Each row is a point on a landscape with many valleys, with its height.
From any point a ball rolls to the lowest of the 2 points nearest to it. It stops when none of these is lower. Distance is the straight distance between rows; heights are no part of it.
(281) h=707: [-14   5  -1   8  -2 -53  23 -10  12 -11  25 -13 -10  34 -50   8  -9  -8
  -7 -41]
(134) h=251: [ 25 -52 -16  -4 -14  37  26 -17  -4  47  -9  21   5 -11  -1 -34   9  15
  44 -11]
(863) h=860: [ -5  -8  12  -4  30  11  27 -12   1   3  -6  45  26  28 -35 -17 -10 -25
  35 -25]
(929) h=302: [ 17  -7 -42   1 -19  -2 -29 -26  12  26  22   9  39  -2  -5 -30  28   0
  74 -25]
(717) h=542: [ 31  22  41   2 -20  10 -15  21  -4  -1 -57 -17  10  -4  32  -2   3 -68
  14  14]
(741) h=446: [-13  -8 -29  15  23  25 -26  48   8 -31   9  14 -22 -10 -19   4 -20  29
 -18  42]
(748) h=394: [ 13 -21 -22  13 -15  16   3  38   4 -28  34 -13 -17 -18  17 -21  26  17
 -20   3]
(931) h=467: [ 25  -9 -29   8  11 -37 -21  12  10  32 -21 -11   2 -21 -57  17  -3   3
  -1 -18]
(822) h=488: [ -8  25  34  -8  35 -24  41  -1 -32   1 -20   0  28  14 -18   9 -15 -16
 -22 -32]
(614) h=293: [-35  -6  -1 -25   4  13  37 -22 -25  -9  40  21 -14  10  36 -22   2  17
  10  16]
(183) h=520: [ 19 -26  -9  -2  -5 -17 -64  23  19  34 -33  23   9 -41 -24   5   9  -3
   6   7]
(533) h=443: [ 10   8  26  23  10 -18  32  20 -12   5 -44 -26  11 -11 -33  16 -12   0
 -39 -25]
(768) h=468: [-10  45   7 -14  48   1 -21  30 -48 -30 -11  10  27   4  16 -19 -12 -42
   2  32]
(53) h=513: [-10  14 -13  -6  34  27   5  14 -19 -26  -4   4   1   0   3   9 -15  32
 -45  41]
(118) h=153: [ 16  37   2 -51   0 -21 -11 -44  -4  13  16 -20  40  41  41  46   9   6
 -11   1]
(420) h=512: [-42  -3  53  57  10  12  13  39 -10 -37   5   1 -18 -23 -13 -22 -40  17
  -5   8]
(571) h=374: [-10 -29 -31  10   9   6 -34  26  36  -5  30  28 -21   1 -35   5  -9  34
   4  10]
(31) h=415: [ -9   5 -13 -26   0  -1  -2 -32   7 -10  45   5   3  15  28  15  30  35
 -58  10]
(177) h=185: [-25  -7 -55  23  23 -18   0 -11 -22  22 -21 -13 -35 -60 -24 -26  -8  25
  10  23]
(151) h=458: [ 12   4 -38  12  -3  20  13  33 -20 -28  13 -35 -26 -19  31 -18   5  16
  -5  36]
(285) h=486: [  1 -38 -21  35 -19  -1   4  -3  31   8  -9   2 -32 -19 -65 -11  13  30
 -53 -22]
(800) h=117: [-34 -16 -43  -6  39   1 -11   0 -29   5  14  30 -18 -41   0 -32  -4  29
   7  39]
(679) h=442: [ 11 -10   1  -8  -5  15 -17  11  -7   2   2  15   8 -18  28 -20  11 -28
  26  10]
(630) h=893: [ 24   0  -8  -4  29  35  25 -14  16  -1 -17  28  36  19 -33 -41  11 -27
  70   0]
(219) h=143: [ 27  17  25 -15 -13 -13  24   6 -14 -13  29 -19  23  21  45  -5  30 -43
   9 -40]
(769) h=96: [ -3 -38 -15 -12   7   9   7 -38   3  50 -17  45   3 -21 -24 -21   5   5
  30  -6]
(616) h=765: [ 23  -8  16 -26  14  44 -58  10  16  23 -30  45  56  16  -3  -7   2  -7
  36   6]
(894) h=751: [ 20   7  36  -4  -9  13   6  43  27 -28  10 -14  -7  60  14  37 -23 -22
  18 -25]
(105) h=675: [-19  -2  37  -3  -8 -49   4   2  15  -6  20   9  -2  10 -14   6  10 -28
 -20 -42]
(866) h=145: [ 29  38 -21 -11  -3 -13 -13 -34  10  18  -8 -12  34  40  -5  21 -14 -31
  50  -9]
(69) h=555: [-44 -28  18  29 -13  -8  20 -23  17  -3  -3   9 -35 -22 -44 -13  -4  39
 -51 -12]
(73) h=532: [-38  32  61  34  31 -23  36  13 -25 -36  12  -7  14  15 -18  -5 -29  -1
 -30 -27]
(256) h=130: [ 34  18  19 -27 -19 -23   5 -18  -5  13  26 -30  52  28  47  24  34  -8
 -12 -44]
(193) h=209: [-54   1   1   7  -2 -13  33 -22 -42 -21  42   4 -30 -31  37 -42  12   5
   1   7]
(832) h=235: [ 21  31 -14  15 -17 -53 -35  20  13  -7  13 -27   8   0   0  15   8 -60
  36 -22]
(542) h=238: [ 13  -1 -29 -11 -21   2 -50 -11  38  24  -3 -11  -3  15  -5  48 -12  33
   6  26]
(395) h=531: [-15  23 -13 -10  43   0  -8   1 -34  11 -42  -7   2 -19 -12   5 -29  19
 -16  45]
(819) h=307: [ 11 -37  17 -11 -25  -8   2 -12  31  32  -4   5  -3   1  -8  20  13  21
 -26 -24]
(730) h=816: [  6 -14  25 -22   5  19 -26 -16  25  16  -4  57  40  21  -8  -3  12 -23
  36 -20]
(522) h=634: [-33  -3  53  16 -23 -50  -5   9  18 -25  10   2 -15 -27  -7   5  23 -24
 -52 -27]
(838) h=681: [ 32 -24  50   7 -25  16  10  44  25 -10  -8 -13 -13  24  15  11   6 -22
  13 -44]
(362) h=422: [ 31 -44 -19  -1 -10  33  31  23   2  15  12 -10  -9   1  11 -18   8  34
  14 -11]
(552) h=384: [-18   3 -14   3   1  30   0   5 -23 -21   9  22  -9 -15  30 -44   6 -30
  45  36]
(926) h=42: [ 28  18  13 -14   4  13  54  18 -31 -27  29 -30  11  38  46  -8   1 -15
  10 -16]
(762) h=376: [  4   5   7  17  -9   2  17  27   2  -7 -27 -21 -14   0 -11  18 -23   0
  -9   7]
(938) h=245: [ -2   2 -66  11  -8 -13 -14 -15  -5  16 -11 -40 -44 -50   8  -3  13  17
  -5  32]
(363) h=393: [-18   2 -55 -10   2  22  18  -9 -18  -8  15 -14 -38   3  19  -3 -24  38
  21  53]
(24) h=367: [  0  14 -56   3  -5  27  -5 -35   0 -21  33  -9 -19  19   1  22  19  35
 -63   8]
(432) h=654: [ 32 -17  23 -18   2  24 -70  53  30   2 -12   8  40   1  12  18  15  27
 -24   7]
(112) h=181: [ -8 -16 -30 -22  39  12 -18  25 -23  -8  42  37  12  -9  10 -25   4  27
   8  20]
(637) h=90: [ 22  35 -40 -27   2 -14  -7 -42   1  20   6 -37  18  50   5  47 -24  21
  18  12]
(116) h=120: [-40  13   4  32   1 -15  47 -30 -39 -18  28 -35 -28 -37  18 -39   4  28
 -24   1]
(734) h=431: [-13  48   6  -7  13  18 -14  -3 -27 -34 -12  11   5  -3  32 -41   0 -61
  40  54]
(215) h=584: [  2  30  51  15  -4  10  23   6 -20 -16 -52  -7  13  -8  18 -14  -5 -61
  19  -1]
(236) h=484: [-21  11  25 -25 -13   7  33 -51  11  15 -11  26  -8  48   9  33 -34 -12
  30   4]
(214) h=276: [ 13 -16  13  19  10  32  57  18 -36  -3 -17  -9  -2   4   2 -43 -14 -12
  38 -17]
(811) h=533: [-21   5   0 -18  29 -31 -42  11 -11  -4  10  29   8 -47  18  -1  29 -10
 -36  13]
(528) h=523: [-31 -14  56  23   0  16  38 -19 -18  26 -50  11 -10 -22 -15  -9 -38  11
   6  -1]
(574) h=495: [-17  62  -9 -29  47  -8  -6   3 -55 -17 -23 -12  14  14  13   6 -29 -13
 -11  45]
(449) h=225: [ 22  -8 -47  -6 -12   3 -30 -44   9  53 -18   9  22 -12 -20 -15   8   6
  66   3]
(75) h=149: [ -6  -7   7 -27  -4   2  33 -41   0  32 -22  -4  -8   6   7  26  -3  29
 -27   6]
(509) h=425: [ 33 -19 -39  14  -1 -23  -7 -11  21  33  -9 -23   6 -18 -53  11  29  34
 -46 -30]
(683) h=733: [-32  10 -12  21 -10 -32   2 -21  32 -38  43  -4 -30  27 -46  10  -8   7
 -40 -24]
(186) h=589: [ 29 -16   0   3  -7  12 -47  39  32   8 -26   1  10 -14 -18  34  15  19
 -44  11]
(686) h=316: [ 19   6 -54  14 -13  22 -25 -12  25  -6  -7 -20 -18  10 -26  40  -2  36
 -41  25]
(150) h=640: [-42 -30  50  12   0  -1  38 -21 -12  18 -19  12 -18 -27 -13 -16 -10  36
 -31  -3]
(631) h=248: [  6   8  26 -19 -17  -1  15 -22  19  -7  45  11  19  56  26  11   5 -32
  42 -36]
(331) h=282: [  1 -30 -17   5  25   9 -11  47   6 -10  45  31   5  15 -29 -16  -6  13
  31 -22]
(790) h=151: [  8  10 -45  -7 -12 -12  -1 -27  13  27  -8 -32 -24  18 -13  34 -26  12
  26  19]
(424) h=774: [-14  12 -10  23 -23   7 -15  22  41 -61  46   0 -32  37 -15  21   1  -1
 -40  -4]
(433) h=387: [-16  -5  33  47   7  21  43  14 -35   1 -24  -9 -11 -22 -12 -34 -37   0
  28  -5]
(563) h=711: [ 25   9  23 -25  12  12 -70  33  10   6 -21  18  42  10   9  20  -6 -12
   3  20]
(530) h=611: [ 28 -22  50   9 -26  10 -16  50  18  -1 -40  -8  -7 -20  23   9  12 -30
  -5 -15]
(16) h=572: [-42 -13  15   1 -10 -44 -35   8   9  -7  23  28 -23 -51  19 -10  33 -20
 -24   5]
(431) h=629: [-28 -13  17  42 -45 -15  19 -38  11 -23  -1 -30 -39 -26 -28 -13  10  14
 -71 -28]
(595) h=343: [ 31  -9 -25   0 -36 -15 -21 -10  14  37 -32 -40 -11 -36  14  17  18   2
   3  12]
(703) h=192: [ 16  26  -8  15  -4 -35 -13  -3   9   9 -29  -8   5   6 -26  12 -12 -59
  45 -18]
(486) h=317: [ 12  -5 -22  16 -25 -19 -40  34  24 -20  42 -16 -10 -17  18  -3  28  -5
   4 -10]
(83) h=459: [ 38   6  12  -7 -34   4  -1 -23   2  43 -68 -23   5 -14  14  10   3 -36
  23   4]
(36) h=377: [-10 -15  12 -36   5  16  15  -9  -3 -13  50  24   9  21  44   5  14  31
 -21   9]
(837) h=264: [-19  15  15  -3   1   7  33 -30  -3  12 -41 -15 -14  17 -13  37 -39  28
 -21  19]
(71) h=361: [-17  -6  51 -13 -36  13  27 -26  25  -8  12  15 -18  42  34  17  -6 -34
  26 -20]
(813) h=163: [ 22  11 -15  -2  33  22  59  11 -47  -8  15  -4  28  32  -2 -31 -12 -16
  38 -23]
(808) h=485: [ -6   5   8 -33   7 -17 -48   0   2  -9  32  27  19 -22  52  15  40  14
 -49  21]

For each start below, name the point where the ball stops.
(741) => (800)
(150) => (926)
(822) => (75)
(83) => (800)
(395) => (552)
(616) => (509)
(683) => (637)
(420) => (926)

Call two points neighbours if one is among the 2 nearest of the other. Go from one point of each pair to the other, from neighbour to neighbour, staying as low as possible. Name the highest point that can't be avoided.
(637), (256) => (118)
(926), (256) => (219)
(256), (116) => (31)
